Each row is a point on a landscape with many valleys, with its height.
A ball rolls from a point to whichever of its 2 nearest points has the largest drop for the distance, and stops where none of them is lower. Distance is the straight distance between rows; heights are no part of it.
dofe height 74.0: [7, 12, -17, -5, -12, -11, 13, 5, 30, -15, -3, 8, 4, -1, 21, -1, -1, -1, 3, -17, 12, 11, -6, -12, -18, -13, 22]
Popuv height 42.5: [-17, -17, -30, -1, -7, -17, -6, -11, 5, 9, -5, 5, 8, 21, -5, 11, 13, 3, 9, 3, 7, -12, 15, 13, 6, -10, -14]
vev height 57.7: [-14, 4, -15, -19, -7, 12, 2, -2, 13, 2, 0, -9, -4, -2, -8, 8, 4, 8, 3, 1, -8, 3, -9, 4, -6, 19, 9]
Duz height 43.3: [16, -14, -18, 0, 7, -16, -1, -23, 2, -22, 5, 10, 2, 9, 12, -7, 14, -7, 9, 5, 13, 7, 10, -4, 0, -20, -14]
bugo height 40.8: [28, 19, -6, 11, -1, -19, -5, 8, 21, -6, 8, -6, 7, -12, 1, 18, 9, 18, -1, 5, 10, -3, 15, 11, -3, 2, 0]
por height 46.6: [-26, -5, 7, -24, 18, 1, -13, 8, 10, 21, -6, -13, 1, 24, -9, 0, 23, -9, -5, 3, 2, -7, -8, -11, 16, 8, -4]
zuno height 49.4: [-9, -17, -2, 0, 4, 26, 2, 7, -3, -1, 4, -17, -8, 6, -21, -6, -3, -10, 13, -13, -11, 10, 7, 4, 8, -19, 5]
reni height 66.0: [28, 12, 14, -4, -26, -9, -6, 5, 13, -10, -2, 22, -15, 0, 13, -14, 4, 5, 3, -18, 2, 5, 8, 18, -6, -23, 10]
gifam height 65.7: [12, 4, -5, 8, 0, 2, -21, -2, -29, 4, -11, -3, -5, -18, -21, 8, -2, 4, 4, 9, 4, -15, 14, 0, -11, -8, 5]
voda height 38.8: [-7, -13, 7, 5, 17, 20, -7, 5, 13, 14, -4, -5, -16, 2, 11, -6, 14, -25, -18, 13, 14, -2, -7, 3, 4, 9, -3]
Nole height 20.2: [-14, -21, 24, 8, -7, 0, -5, 2, -7, 9, -17, -17, 16, -10, -26, 17, 12, -3, -6, -17, -14, 0, 18, 2, -5, -20, 15]
Vubap height 29.0: [40, 4, -7, 7, 8, -22, -3, 2, -2, 1, -18, -4, 25, 1, 3, -4, 11, 36, -6, -6, 19, 8, 1, 1, -7, 0, 13]
Povo height 55.8: [-13, -9, -6, 3, 19, 10, 13, -1, 4, -6, 22, 8, 10, 23, 14, -13, 9, -9, 0, 18, 0, -4, 19, -6, 1, 7, -12]
bek height 46.2: [14, -7, -13, 5, -3, -10, -12, 0, -3, 3, 17, -19, 8, -1, -13, 20, 9, 7, 4, 7, 0, -3, 24, 26, -2, -1, -15]
gibuf height 37.9: [-2, -5, 10, -15, 7, 6, -8, 9, 8, 24, -5, -8, -5, -11, 1, 26, -8, 2, -8, -2, -10, 15, 11, -9, 16, -11, 10]
Selak height 40.2: [20, 9, 18, -16, 1, -1, -10, 9, 19, 11, -3, 1, -24, -4, 1, 12, -9, -9, 1, -1, -5, 18, -8, 30, 9, -3, 11]
Suvul height 43.6: [4, 4, 8, 13, -12, 7, 22, 8, 4, -15, -5, 13, -12, 16, 25, -26, -8, 8, -7, -8, 9, 12, -33, -9, 5, 4, 18]
Lub height 28.9: [-22, -17, -3, -2, -18, 17, 24, -24, -11, -11, -14, 2, -12, -1, -15, 4, -6, -5, -4, -10, -12, 1, -11, 2, 4, 1, 3]
tob height 29.4: [-1, -13, 15, -15, -12, 10, 4, -5, 14, 10, 4, 10, -9, -16, 13, -1, -22, 10, -15, -13, -12, 17, 13, 6, 11, -13, 2]
gada height 48.8: [4, 1, 4, 4, 11, 6, 26, 3, 1, -14, 1, 13, -13, 34, 27, -11, 4, -9, -3, 10, 4, 15, -18, 0, 5, 6, 7]
busud height 47.0: [-12, 12, 4, -13, 0, -2, -6, -10, -18, 10, 10, -11, 1, -1, -3, 2, 9, 6, -31, 4, 15, -21, -11, -1, -3, 27, -3]
nilim height 33.7: [-11, -17, 13, 9, -15, -2, 4, -17, -17, -20, 25, -1, -4, -15, 20, -12, -29, 6, -5, -3, -16, -4, -10, -23, -5, 6, -22]
Meb height 51.9: [30, 23, -14, 25, -21, -10, 11, 5, 9, -15, 8, 19, 19, 6, -3, -2, -9, -5, 12, 0, -3, 19, -2, -12, -14, -20, 7]
Lat height 43.9: [6, 1, -17, 13, 2, 17, 6, 4, -24, 2, -4, -4, 0, 16, 10, 11, 5, -9, 6, 4, 4, -9, 1, -9, -8, -2, -4]
sekof height 47.9: [20, 9, 20, 11, -16, 7, 20, 15, 9, -23, 4, 13, -18, -21, 11, -4, -28, 15, 15, -10, -24, 17, 4, 4, 21, -6, 4]
vak height 36.7: [32, 12, -16, -10, 16, -20, -8, 8, -17, 6, -20, -4, 27, -24, -8, 10, -6, 31, 3, -7, 9, -1, 12, 7, -2, -4, 6]
mobuz height 61.8: [-19, -15, -18, 24, 17, -12, 7, -10, -7, -7, -11, -8, 8, 8, -1, 18, 21, -23, 0, 4, 10, -30, 19, 1, 4, 1, -20]
fize height 55.1: [-25, -3, 0, -26, 11, 0, 15, -4, 25, 10, -11, 7, -21, 22, 3, 7, 15, -9, 7, -17, -3, -16, 5, 7, 2, 0, -9]
kob height 46.7: [-26, -17, -24, -11, 10, -19, -3, -9, -14, 0, -4, 15, 16, 21, -1, -4, 12, -23, 2, 18, 8, -12, 6, 8, -3, 8, 1]
Goz height 51.3: [12, 12, -31, 7, 14, -1, 0, 12, -13, 13, 4, -18, 22, 4, -4, 2, 9, 15, -5, -3, 28, -17, 2, 4, 8, -2, -14]
Riz height 45.8: [14, 21, -7, 20, -28, -2, 11, -4, -5, -15, 11, 22, 3, 0, 18, -9, -18, -6, -2, 1, 6, 8, -18, -16, -13, -13, 4]
tid height 41.8: [-5, -8, 19, -2, 0, 11, 26, -11, 10, 11, 18, 16, -20, -7, 10, -28, -32, -12, 22, -23, -21, 16, -5, 5, -5, -12, -30]
lubo height 50.4: [-17, -14, -6, 3, 12, 20, 17, -4, 10, -6, 7, 5, -16, 13, -14, -12, 4, -15, 21, -5, -4, 0, 16, -2, 0, -26, -13]
Ruto height 75.3: [-13, 3, 23, -3, -5, 11, -26, 2, -5, 13, 0, 5, -25, -7, -8, 5, -24, 0, 1, 8, -17, -8, 2, -12, -4, 3, 9]
zutus height 80.5: [-8, -7, -23, 6, 25, -25, -14, 14, -13, 25, -26, -18, 23, 1, 13, 13, 16, 9, 6, 2, 19, -20, -5, -9, -9, 19, -24]
Ludop height 70.1: [19, 23, 3, -6, -18, -18, 3, 6, 16, -23, 12, 8, -7, -5, 9, -8, -3, 12, 6, -21, 1, 12, 3, -5, -3, -23, 22]
ped height 51.4: [22, 9, 14, 7, -28, -2, -5, 4, 2, -20, 15, 12, -24, -9, 5, -18, -14, 4, 25, -3, -20, 19, -11, 13, -22, -6, 0]
bodaz height 41.5: [12, 16, 25, 11, -5, 10, 4, 22, 26, -7, 6, 2, -17, -21, 14, 2, -17, 18, 2, -2, -17, 10, 4, -2, 8, 9, 12]
mir height 59.7: [0, 7, 13, -8, -6, 4, 16, -23, 10, -21, 4, 14, -26, 7, 13, -1, -17, -10, 1, -15, -4, -3, -3, 3, 8, -2, -12]
nuguv height 32.0: [19, 19, 18, 16, -5, -11, 0, 13, 29, -6, 5, -4, -5, -9, 8, 8, 4, 19, -11, 2, 0, 9, 1, -9, -14, 10, 16]
Lil height 42.4: [-41, -17, 7, -13, 13, -2, 10, -1, -5, 11, -4, -4, 17, 22, -11, -2, 22, -14, -24, -4, 3, -7, 1, -4, 14, 0, 7]
tafes height 51.2: [-29, -14, -11, -16, 17, -9, 7, 8, 10, 4, -12, -15, -8, 32, 2, 16, 27, -13, 9, -10, -1, -12, 0, 4, 12, 2, -10]
tefud height 67.8: [31, 14, 11, 16, -10, 0, 6, 29, 0, -15, 7, 20, 10, -29, -6, 0, 0, 18, 9, 13, -6, 19, 14, 14, 8, -1, 23]
lenes height 44.8: [-20, -3, -4, -5, 6, 17, -6, 13, 5, 15, -9, -13, -1, -6, -15, 14, -2, -4, 7, -8, -12, -5, 14, -21, 10, -16, 9]
penud height 34.0: [8, 11, -17, -3, -6, -13, 14, 1, -19, -8, 10, 3, 19, 18, 26, -12, 11, 9, -15, -3, 22, 2, -12, -2, -17, 2, 10]
Vam height 33.6: [6, 10, 3, -2, 5, 7, 3, 1, 26, 4, 20, 7, -28, 11, -1, -6, -2, -4, 7, 6, 7, 0, 8, 24, 0, -15, -11]
Vov height 43.0: [-17, -12, 13, 4, 6, 3, 3, -11, -24, 0, 19, -7, 5, 3, 6, -1, -3, -3, -30, 8, 6, -9, 3, -4, -10, 19, -8]
sepiv height 75.4: [31, 11, -1, 3, 13, -17, -16, 5, -4, 13, -22, -15, 4, -5, -15, 26, 14, 12, 1, 13, 6, -2, -1, 13, 22, 15, -3]
los height 88.6: [10, 9, -12, 10, 11, 11, 16, -22, -18, -10, -9, 3, 24, -18, 4, 2, -17, 2, -13, -4, 9, -12, 1, -9, -7, 19, -10]
lor height 46.5: [13, 4, 0, -4, -17, 1, -1, -17, -11, -19, 14, 12, -12, 11, -1, -12, -10, 3, 25, 3, -19, 21, -16, -1, -14, -4, -5]
pifaz height 38.2: [8, -7, -21, -6, -13, -3, -1, 0, 13, 5, -3, 9, 1, 25, 9, 2, 7, -2, 20, -7, -3, -1, 11, 19, 0, -18, -8]
sodez height 54.8: [-36, -16, 8, 9, 13, 1, 14, -1, 7, -2, 9, 0, 9, 30, -17, 2, 4, -21, 10, 3, -8, -1, 13, -9, -5, -29, -8]
luv height 40.4: [8, -7, 18, 16, -21, -10, -2, -1, -6, -18, 27, 3, -8, -9, 34, -23, -22, 15, -5, 0, -6, 3, -20, -17, -16, 1, -8]
pur height 52.9: [6, 0, 5, 2, -13, 15, 3, 7, -23, -4, 12, -17, 2, -18, -15, 8, -13, 19, 2, -6, -17, 6, 12, 4, 4, 10, 4]
gemim height 31.4: [15, -2, -6, -6, -3, 2, -3, 14, 22, 12, -22, 0, -22, 3, -2, 6, 9, -9, 21, -12, -2, 2, 2, 34, 10, -14, 0]
fafa height 71.2: [34, 4, -4, 2, -7, -16, 7, 11, -6, -16, 7, 16, 12, -22, 1, 5, 8, 24, 13, 7, -2, 21, 31, 2, 6, -23, 8]
voba height 61.2: [22, 11, -2, 0, -24, 0, -14, -5, -11, -11, -1, 7, -10, -15, -2, 1, 3, 4, 4, -3, -2, -7, 11, 18, -8, -5, 10]
Sok height 34.7: [5, 13, 17, 0, -1, 0, 23, 1, 31, 2, 14, 18, -31, -4, 15, -26, -29, -2, 16, -13, -2, 15, -14, 13, -15, -6, -8]
dulug height 65.1: [7, 16, -15, 3, 18, -2, -7, 12, -16, 23, -16, -7, 13, -14, 13, 7, -5, 2, -11, 10, 21, -6, -21, -19, -21, 12, 2]
zub height 51.0: [-4, 8, -9, -12, 14, -13, -1, 2, -2, 16, -5, -10, 9, 6, 7, 9, 30, 2, -18, 18, 17, -12, -17, -6, -3, 32, -9]
tok height 47.6: [13, -6, 23, -9, -4, 3, 7, -3, 2, -4, 2, 7, -23, -15, -14, 9, -16, -10, 13, -11, -21, 20, 15, 36, 10, -6, -2]
sosev height 5.1: [-40, -9, 22, -7, 5, 5, 10, -11, -1, 4, -8, 8, -22, 9, -15, -7, -28, -18, 4, -11, -12, 6, -21, -8, 1, -11, 8]
zodal height 65.6: [2, -14, 0, 26, 15, -7, -15, -15, -7, -9, -18, -12, 9, 10, -22, 16, 13, -5, 13, 0, -1, -25, 22, 4, 8, 1, -15]
konaf height 59.8: [5, 8, 13, 1, 12, 13, -14, -7, -16, 7, -14, -15, -6, -13, -26, 10, -3, -1, -18, -3, 4, -6, -4, -6, 27, 3, 7]
zireb height 63.3: [-6, -12, -19, -7, 9, 6, -8, -14, -1, -12, 14, 0, 11, -1, -10, -14, -10, -13, 12, 13, 2, 12, 0, -4, -14, 2, 4]
besup height 64.9: [-16, 7, 15, -4, -4, 6, 1, -1, -4, -19, 12, 4, -20, 7, 24, -13, -25, -6, -4, -11, -3, -22, -14, -15, 11, 10, -1]
nege height 15.2: [-30, -10, 25, 9, 5, 22, 3, -7, 13, 5, 8, -16, -3, -6, -22, 5, -11, -3, -14, 1, -14, -1, -3, -6, 4, 17, -2]
Toge height 30.7: [-26, -30, 14, 1, -8, -3, 0, -23, -37, -11, 9, -1, 5, 2, -10, -11, -12, -16, -7, -4, -8, 11, -13, -17, -15, -12, 2]
bobu height 46.4: [-23, -19, 2, -6, 2, 16, 29, -15, -1, 0, 12, 14, -19, -4, -4, -26, -9, -16, 17, -17, -15, 16, 0, -3, -8, -25, -24]
felot height 62.9: [-3, 8, -10, -12, 11, -27, -22, 6, 12, 23, -19, -27, 11, -7, -12, 20, 27, 9, 9, 1, 5, -13, 0, -15, 26, 14, -25]
duvo height 24.5: [-35, -19, 32, 12, -6, 4, 8, -18, -3, -15, 18, -4, -3, -2, -10, -9, -25, -9, -10, -1, -22, -7, -5, -12, -6, 15, -9]
bigov height 50.6: [-21, -15, -12, -14, 7, 1, 12, -6, -5, 4, -7, 20, -4, 24, 7, -4, -3, -37, 3, 14, 1, 8, -10, 12, -4, 1, 2]
noto height 53.7: [18, 23, 10, 1, -5, -14, -14, 2, -17, 6, 2, 2, 3, -24, 9, 2, -24, 27, -15, -2, 10, -3, -11, -11, -12, 7, 14]
fepok height 20.4: [-25, -13, 16, -17, -12, 1, 0, -19, 10, 14, -2, 15, -5, -6, -11, 4, -28, -14, -9, -8, -13, 11, 5, 0, 0, -22, 6]
difuv height 21.1: [-14, -28, 2, 0, -10, 4, 6, -29, -9, -13, -12, 11, -7, -3, -13, -1, 0, -25, 8, -7, -13, 9, 1, -3, -18, -18, -4]
vora height 52.7: [5, -2, 14, 9, -20, 12, 2, 3, -2, -12, 11, 11, -21, -24, -1, -14, -41, 3, 11, -2, -25, 5, -3, 10, 20, -9, -8]
nalir height 54.6: [5, 15, -12, -15, 14, -4, -2, 10, -12, 16, 2, -30, 15, -18, -23, 18, 9, 23, -12, -9, 8, -10, 9, -2, 12, 4, -9]
radol height 39.4: [22, 9, -7, 9, 10, 3, 9, 4, 36, -17, 6, -3, 5, 12, 15, 10, -4, -9, 18, -2, -3, 6, 4, 0, -1, 4, -3]
pezu height 70.3: [-2, 1, 18, 3, 5, 3, -28, 7, -17, 16, -11, 1, 8, -15, -26, 20, -14, 1, 5, 14, -17, -3, 17, -8, -5, -1, 15]
modit height 86.7: [7, -4, -25, 19, 11, 4, 7, -19, -18, -4, -6, 7, 31, -4, -2, -4, -1, -7, -4, 11, 15, -18, 13, 0, -15, 8, -22]
sonan height 54.1: [19, 19, 3, 1, 6, 11, -14, 5, -3, 1, -17, -7, -14, -8, -5, 1, 2, 6, -3, 8, 9, -4, -16, -12, 15, 9, 17]
pokod height 71.4: [16, 19, -6, -13, -10, -19, -6, 12, 9, 17, -17, -6, -4, -21, -7, 27, 19, 15, -6, 15, 3, 9, -14, 5, 10, 12, 10]
kulub height 56.2: [-8, 10, 7, -15, -14, 1, -4, 19, -18, 0, 11, -2, -5, -38, -20, 20, -17, 9, 3, 5, -19, 7, 9, 11, 12, 11, 18]
rakoz height 64.3: [17, 23, 5, 12, -21, 0, 13, 23, 11, 3, 4, 21, -9, -7, -7, 12, 1, 26, 5, 21, -10, 16, 9, 15, 3, -8, 15]
nevu height 47.1: [11, 4, 16, 8, -13, -10, -10, -7, -14, 2, 21, 4, -4, -5, 27, -5, -20, 11, -21, 6, 11, 0, -10, -7, -21, 6, 4]
Ked height 41.3: [2, -7, 3, -5, -16, 7, 0, -18, -15, -6, 16, 26, 6, 14, 20, -26, -10, 1, 5, -2, -13, 20, -12, -16, -3, -9, -13]
pef height 60.7: [9, 20, -14, 3, -10, 6, 5, 5, 13, 6, 12, 14, -5, -7, -7, 11, -17, 11, 8, 22, -8, 13, 5, -1, 2, -9, 7]
pip height 48.7: [4, -5, -4, 11, 3, 21, 0, -9, -20, -11, 1, -3, -1, 2, 2, 2, -2, -7, 6, -8, -4, -15, 22, -23, 0, -17, -12]
loza height 71.9: [-12, 4, 12, -32, -3, 8, -11, 14, 23, 22, -24, -12, -23, -16, -9, 10, 19, -5, 10, -12, -19, 1, -5, 2, 8, 9, 1]
vileb height 68.5: [16, 10, -7, -2, -11, -12, -7, -12, 3, -16, 5, 10, 1, 3, 0, -16, -6, -5, -5, 6, 19, 12, -24, 12, -13, 7, 20]
fugiz height 39.3: [5, 11, -14, 7, -19, 12, 10, 2, -31, 1, 8, 9, 6, 14, 25, -2, -8, -9, -6, 3, 8, -5, -14, -6, -13, 2, 5]
Sadev height 47.7: [15, 8, 10, 0, -10, 18, -6, -1, 4, -3, -14, -1, -17, 1, 6, 1, -11, -9, -4, -9, -2, 3, -20, 14, 13, 13, 11]
tati height 82.9: [-12, -13, -23, 15, 25, -27, -13, 13, -9, 18, -14, -10, 26, 2, 21, -5, 25, -9, -7, 20, 23, -15, -2, 12, 3, 28, -22]
nibat height 52.8: [-6, 8, 2, -3, 19, 3, 10, 4, 1, -7, 16, 4, -12, 31, 13, -11, 15, 7, -6, 20, 8, -2, -5, -3, 5, 15, 2]
Der height 47.2: [6, 18, -18, -10, 16, 3, -14, 15, -9, 24, -9, -15, 14, 11, 0, 3, 13, -1, -4, 2, 21, -12, -12, -17, 23, -1, -5]
pafi height 58.7: [-17, 8, -18, -7, 28, -26, -11, 2, -1, 16, -12, -28, 26, -11, -25, 18, 14, 4, -4, -9, 17, -22, 2, -8, 18, 8, -27]
Gab height 19.6: [16, 22, 0, 22, 4, -5, 17, 10, 15, -12, 6, 0, 20, 6, 21, 5, -3, 15, -6, -3, 8, -2, 1, -30, -22, 11, 6]
Rida height 29.1: [-31, -16, 10, 8, -13, -6, -5, -7, 6, 10, -11, -14, 14, 3, -30, 7, 25, -4, -12, -7, 2, -15, 6, 11, -10, -25, 9]
mon height 38.5: [-4, -16, 12, 6, -20, 15, 18, -3, -3, -5, -2, 4, -21, 11, 21, -21, -17, 18, -8, -8, -8, 6, -31, 8, 9, 11, -3]
sugo height 35.6: [3, 3, 9, -7, -24, 0, 1, -16, 8, -1, 16, 26, 0, -3, 16, -13, -26, 14, -8, -3, -10, 12, 6, -10, 5, -11, -8]
voze height 65.8: [0, 1, -14, -10, 6, 7, -4, 0, 15, -18, 11, 8, 2, 8, 6, -33, -1, -11, 8, 9, 13, 10, -15, 6, -6, 10, 14]
Mepi height 54.7: [-9, 3, -3, -12, 9, 3, 22, -16, 18, -21, -5, 20, -12, 18, 22, -8, 9, -19, 6, -8, -2, -13, 6, 5, -1, 8, -8]
Gol height 60.9: [10, 18, 6, -22, 13, -4, -22, 31, -15, 7, -5, -5, 5, -31, -17, 14, 0, 10, 12, 4, -3, 4, 15, 0, 20, 6, 19]
noviv height 35.1: [3, 15, 2, -14, -4, 9, 5, 17, 10, 5, 0, -12, -9, 18, 22, -3, 17, 9, -13, -12, 11, 5, -28, -9, 11, 14, 11]
Tete height 56.4: [20, 9, 11, 6, -35, -9, -3, 10, -25, -24, 15, 13, -14, -28, 9, -7, -9, 16, 14, -3, -18, 10, 2, 4, -8, -8, 3]
Dinap height 23.9: [20, -2, -20, 4, -4, 0, -7, 17, 0, 3, -13, -10, -17, -11, -6, 21, 5, -8, 18, 6, 0, 5, 4, 22, 11, -17, 6]
devum height 33.8: [-23, -17, 0, -6, -23, 10, 13, -16, -27, -8, -2, 4, -6, 3, 3, -15, -19, 11, -13, -13, -5, -6, -20, -7, 13, 6, 4]
vab height 31.5: [18, 4, -14, 5, 13, 1, 1, -7, 16, -7, -7, -2, 20, -5, 17, 18, -9, 3, 9, 0, -3, -1, 17, -18, -7, 7, 1]
mokon height 56.3: [-1, -20, 16, 0, -22, 6, -7, -6, -22, -7, 13, 9, -4, -26, -20, -13, -30, 4, 6, -4, -24, 23, 3, 8, 18, -14, -1]
mabu height 69.1: [-20, -4, 17, -16, 7, 9, -9, -14, -4, -7, 1, 1, -6, 6, 5, -14, -8, -12, -16, -19, 6, -16, 3, -12, 15, 4, 8]
mufi height 31.9: [-28, -23, 8, 11, 26, 4, -5, 1, 17, 3, -4, -17, -7, -4, -16, 0, 22, -30, -13, 14, 9, -9, 0, 3, 0, 5, -6]
lakiv height 37.4: [-22, -21, 10, 1, 7, -5, -3, -19, -23, 0, 8, -8, 18, 12, -21, 5, 2, -4, -9, 4, 0, 0, 7, -12, -17, -6, 2]
sopog height 58.4: [23, 30, -1, -7, 11, -1, -3, 31, -9, 13, 10, -23, 12, -33, -5, 17, 0, 23, -7, 0, 4, 6, 6, -1, 15, 8, 4]
ziz height 74.8: [-11, -6, 8, 5, 12, -4, -27, -1, -7, 28, -21, -15, 22, -8, -35, 13, 8, -4, -6, 9, 2, -13, 3, -10, -4, 4, 1]
noron height 59.6: [23, 25, -1, 11, 7, -18, -2, 12, -5, 10, -6, -7, 9, -20, -2, 1, -10, 21, -22, 8, 25, 11, -26, -11, -25, 9, 16]
bepat height 24.0: [-29, -4, 6, 20, 11, 18, 4, -2, 8, 9, 6, -11, 21, -1, -24, 5, 4, -28, -17, 10, 1, -14, 4, -5, 4, 3, -3]
fop height 41.4: [-7, 15, -3, -24, 8, 11, -14, 16, 6, 10, -2, -11, -13, 20, 3, -1, 21, 0, 3, -7, 7, -14, -9, -10, 17, -3, 2]
Dak height 58.5: [-23, -13, -16, 16, 26, 4, 17, 9, -17, -11, 5, -6, 16, 15, 4, -4, 17, -23, 4, 17, -3, -21, 23, -7, 1, 10, -10]
sekeg height 36.6: [30, -12, -5, 11, 3, -5, 9, -13, 0, -16, 1, 2, 13, 1, 17, -12, 13, 22, 1, -2, 7, 17, 6, -9, -13, -6, 2]
Roge height 49.5: [6, -16, 5, -5, -16, 8, -4, -6, -4, 1, 27, -9, -1, -6, -6, 0, -3, 5, -1, -2, -17, 14, 17, 21, -16, 1, -10]
Peli height 78.0: [-12, -19, -15, 1, 21, -11, -11, -2, -21, 13, -27, -18, 26, 1, -10, 11, 12, -4, 2, -3, 9, -16, -1, -8, -18, 19, -3]
nep height 41.6: [21, -6, -6, 10, -20, 14, 13, -3, -9, -12, -4, 8, -8, 11, 17, -19, 17, 20, 1, -6, 2, 10, -1, -1, -7, -14, 3]
bok height 36.8: [-44, -15, -5, 9, 12, -18, 0, 2, -3, 3, -9, -15, 29, 9, -27, -9, 32, -13, -12, 4, 18, -21, -3, 5, 5, -11, 5]
pesur height 79.5: [-5, 0, 20, 5, -22, 12, -11, -12, -16, 0, 2, 13, -9, 6, 3, 7, -27, -11, 9, -4, -27, -8, 1, -8, -10, 0, -5]
Paz height 54.4: [1, 14, -17, -7, 5, -10, 6, 0, 10, 5, 0, -11, 13, 11, 7, 23, 14, 17, -1, 8, 3, -6, -9, -5, -12, 29, -1]
vutif height 49.2: [-1, -13, -5, -5, -1, -5, 0, -29, -19, -15, 18, 17, 3, -4, 15, -13, 4, -25, -13, -3, 10, 1, 10, -6, -6, -14, -14]
Fudo height 85.0: [0, -4, -20, 9, 16, -8, -1, -1, -16, 0, -4, 3, 32, 0, 16, -14, 11, -11, -12, 18, 17, -20, 6, 11, -21, 27, -6]
Nasum height 45.7: [-1, -15, 20, -4, 15, -7, -15, -5, 18, 9, -18, -16, -10, 4, -24, 19, 17, -7, -3, -3, -6, -4, 12, 16, 27, 1, -7]
fudi height 60.4: [3, -11, -19, -12, 13, 1, -15, -4, 22, 4, 2, -14, 12, -5, -15, -4, 9, 6, 5, 7, 8, 6, 0, 7, 8, 10, 5]
mava height 28.5: [7, 11, -17, -7, -2, -12, -3, 16, 11, 2, -2, 0, 12, 23, 15, -12, 27, 8, -6, 0, 24, -1, -15, 3, -4, 4, 15]
Levu height 44.5: [-7, 4, -5, 5, 5, 20, 7, 25, 20, 15, -2, 4, -14, 14, 30, -9, 16, -19, -4, 12, 7, -5, -11, 5, -10, 11, -2]
Foza height 56.5: [26, 11, -24, 5, -12, -6, -5, 6, 7, -2, -2, 11, 20, 8, -7, -5, -5, 13, 20, 10, 0, 23, -2, 2, -2, -14, 17]
molor height 67.7: [6, 10, 1, -25, -5, -4, -9, 12, 20, 20, -19, -15, -1, -17, -6, 20, 29, 17, 0, 1, -9, 1, 2, -7, 21, 15, -2]
nudig height 46.3: [-14, -13, -1, -8, -4, 20, 5, -8, -2, 10, 0, 23, -8, 16, 13, -21, -13, -12, -1, 5, -3, 10, -6, 2, -6, -9, 0]
suron height 51.5: [-1, -12, 16, -2, -3, 8, 5, -17, 11, -6, -10, 2, -17, 2, -24, 10, 4, -3, 3, -7, -18, -3, 18, 26, 7, -3, -6]
goli height 39.2: [-25, -17, 6, 13, 14, -14, -21, 0, 26, 5, -6, -22, -3, 5, -30, 2, 26, -11, 6, 2, 6, -17, 8, 16, 14, -2, -17]
Tuzed height 26.9: [1, 19, 6, 6, -5, 12, 7, 7, 32, -1, 21, 22, -15, 13, 15, -25, -8, -4, 9, 5, 4, -3, -1, 7, -17, -7, -4]
bet height 19.7: [22, 4, -15, 2, 15, -23, -21, 1, 5, 6, -26, -2, 23, 12, 15, -4, 17, 15, 0, -1, 27, -9, -8, -3, -2, 7, 10]

Call two points neighbours if one is among the 2 nearest of the other. Go from one point of each pair to the other, from neighbour to neighbour, staying as low as possible. Name the highest point that can't be avoided.
fop / Mepi => fize
sosev / nuguv => Gol
sosev / difuv => Lub
difuv / Nole => lenes

For each start below, name the point where the ball stops.
modit => voba
voze => difuv
Tete => sosev
Dak => difuv
tefud => bet
